Points, in no order, along strands that fork, close into loops and pass close to each other.
Points whose rows are less than 59.6 apart are linked; no others are. Some points are linked to none.
j_971: [ -4   3 -16   6 -24 -61 -11 -36  19 -15  15]
j_791: [-28  29  15 -90 -18  13   9   8  -5  -4  51]
j_532: [ 12  25  -1 -14 -21 -13  -1  34 -29 -53   2]
j_503: [ 25   9  31 -45  30   3  -1 -35 -42  40 -28]
j_163: [ -3  24  24 -88  -6 -10  26  -3 -35  26   9]
j_879: [ 10  -1  -2 -29  54  13 -25 -18  -3  31 -59]
j_597: [ -2   0 -21   7 -17 -66   8 -41  21  10  -2]
j_412: [ 11  45  -6 -21  -9  -2  43  18 -38 -15 -19]
j_157: [ -8  10 -28  54 -22 -27  42 -21  29  51  -7]
j_842: [ 12  12   8 -49  13 -36   5  -8 -36  -2 -24]
j_777: [ 16  -9  -4  34  11 -26   9 -10   9  10 -63]
j_344: [ 18 -39  20  51 -17  39 -40  27   2 -44  13]
j_516: [  5  16  29 -48  44  52  -1  -2 -23  68 -35]
j_877: [ 34  -4  10  44 -33 -23  16  -2 -21  -9 -42]
j_6: [  5  -4 -16  -5  46   4 -29 -46  25  40 -54]
j_189: [ 11  -3 -12  20  15 -39   5 -32  10  14 -49]
j_792: [  7  12  10 -43  49  40 -20   4 -10  46 -50]
j_521: [-36 -50  -5  48 -28  17 -14  33  51  22  72]
j_970: [-42 -23 -26  35 -30 -10 -15  38  47  11  73]
j_661: [-31  10   8 -21  26  40  -3  61  -3 -46  28]
j_508: [ 43 -13  18  28 -61  -9   6  25 -32 -16 -21]
j_707: [ 27  43  -3 -13   3   1  25   1 -49 -29 -17]
j_56: [ 37 -31  15  39 -72 -18  -7   2 -13 -17  -4]
j_839: [-15 -42   2  58  41  19 -16  -6  32 -35  22]
j_235: [ -4   1 -22  -6  36  -2 -10 -67  28  55 -22]
j_273: [-21  12 -43  41  10 -19  24 -30  42  56 -19]
j_25: [ -2  18  12 -71  11 -17  30   0 -36  23 -19]
j_823: [ -5  26  -8 -31  30   6  40  20 -22  22 -51]
j_180: [-22 -50  -2  70  14  29  -5   1  46  -5  41]
j_540: [-11 -34  -7  70 -24  33 -20   1  48 -17  48]
j_228: [ 26  35  -6 -14  -1 -11  -7 -27 -35 -36  -8]
j_568: [-18  21  34 -91 -25  -2  36 -15 -11  37  29]
j_59: [ 18 -31   0  45 -78 -17 -16  -6  14 -15  23]
j_550: [  0  -3 -26  11   7 -44  10 -53  20  23 -26]
j_483: [ -1  37  -4 -27  10   7  58  20 -32  11 -36]
j_253: [-21  -6  15  18  18  49   5  78   0 -47  19]
j_664: [ 15  10   3 -15  15 -15   1 -97   0  50  10]
j_303: [-28  26  31 -89 -34  11  29 -16   0  15  51]
j_780: [ -2  13 -29  49 -46 -36  23 -23  25  19  22]
j_281: [-25  -6 -25  28 -46 -30 -17   8  45  -5  58]
j_395: [-18  10 -39  10  27  -4   5 -55  42  63 -24]
j_867: [ 22  19 -14  -6  -6 -28 -15 -31 -14 -34   0]
j_76: [ 12  -4   2  18  19  -9  18  30 -13  11 -71]
j_652: [ 13  -2   6  19 -12   8 -32  36  -9 -68  14]
j_108: [-29 -65  -6  50 -27  44  -4  26  39  36  65]
j_985: [ 14 -38  27  42 -14  52 -27  52  -5 -42   9]
j_218: [  5 -11 -14  52 -76 -25   3 -11  27   8  38]
j_465: [  9  20   4 -63   2 -24  -4   5 -38 -22   6]
j_896: [-15 -27   2  42  58  25 -26  -4  23 -52  15]
j_92: [ -2  10  -9 -19  37  -1  20  27 -15  21 -64]
j_302: [ -3 -30  21  34  13  56  -9  67  -7 -44   9]
j_929: [ 11  14  38 -57  30  22  16 -14 -37  58 -25]
j_444: [ -4  -5   3  10  33  26 -36  36  -2 -64  16]
j_70: [ 16 -17   7  39 -29   1 -38  20   7 -50  10]
j_822: [-17  26  -1 -42  13  26 -10  45 -11 -49  31]
j_772: [ 21   5  14 -26  48   6  -9 -45 -25  45 -42]
j_28: [-14  -1 -29  14 -39 -52 -18 -15  34 -12  36]
j_129: [-10  27  12 -79  -2   3 -11  20 -30 -21  33]
j_243: [-14 -17   5  14  56  30 -17  24   0 -53  12]

A piece is two or more points that can be reached from each other along the links. Count, over all rows, the pieces, the separate loops (a circle has one, a figure eight two, a Y none), the forks (points with three links) and the tips (points with one).
pieces | 4
loops | 2
forks | 1
tips | 5

A fork is a point with three links, a tip a point with one. Leave the first point through the second and follow the links. Name the first fork or tip that comes.
j_516 / j_929 | j_879
j_597 / j_971 | j_108
j_344 / j_985 | j_822
j_273 / j_157 | j_877
j_412 / j_707 | j_867
j_444 / j_243 | j_540

How many points has the smallest loop of links through each point below? Write 0 if it is on no loop.
j_568 | 8
j_772 | 6
j_344 | 0

Name the points in between on the shortest way along the links from the first point to the second, in order.
j_791 / j_163 | j_303, j_568
j_985 / j_896 | j_344, j_70, j_652, j_444, j_243
j_877 / j_780 | j_508, j_56, j_59, j_218
j_823 / j_597 | j_92, j_76, j_777, j_189, j_550
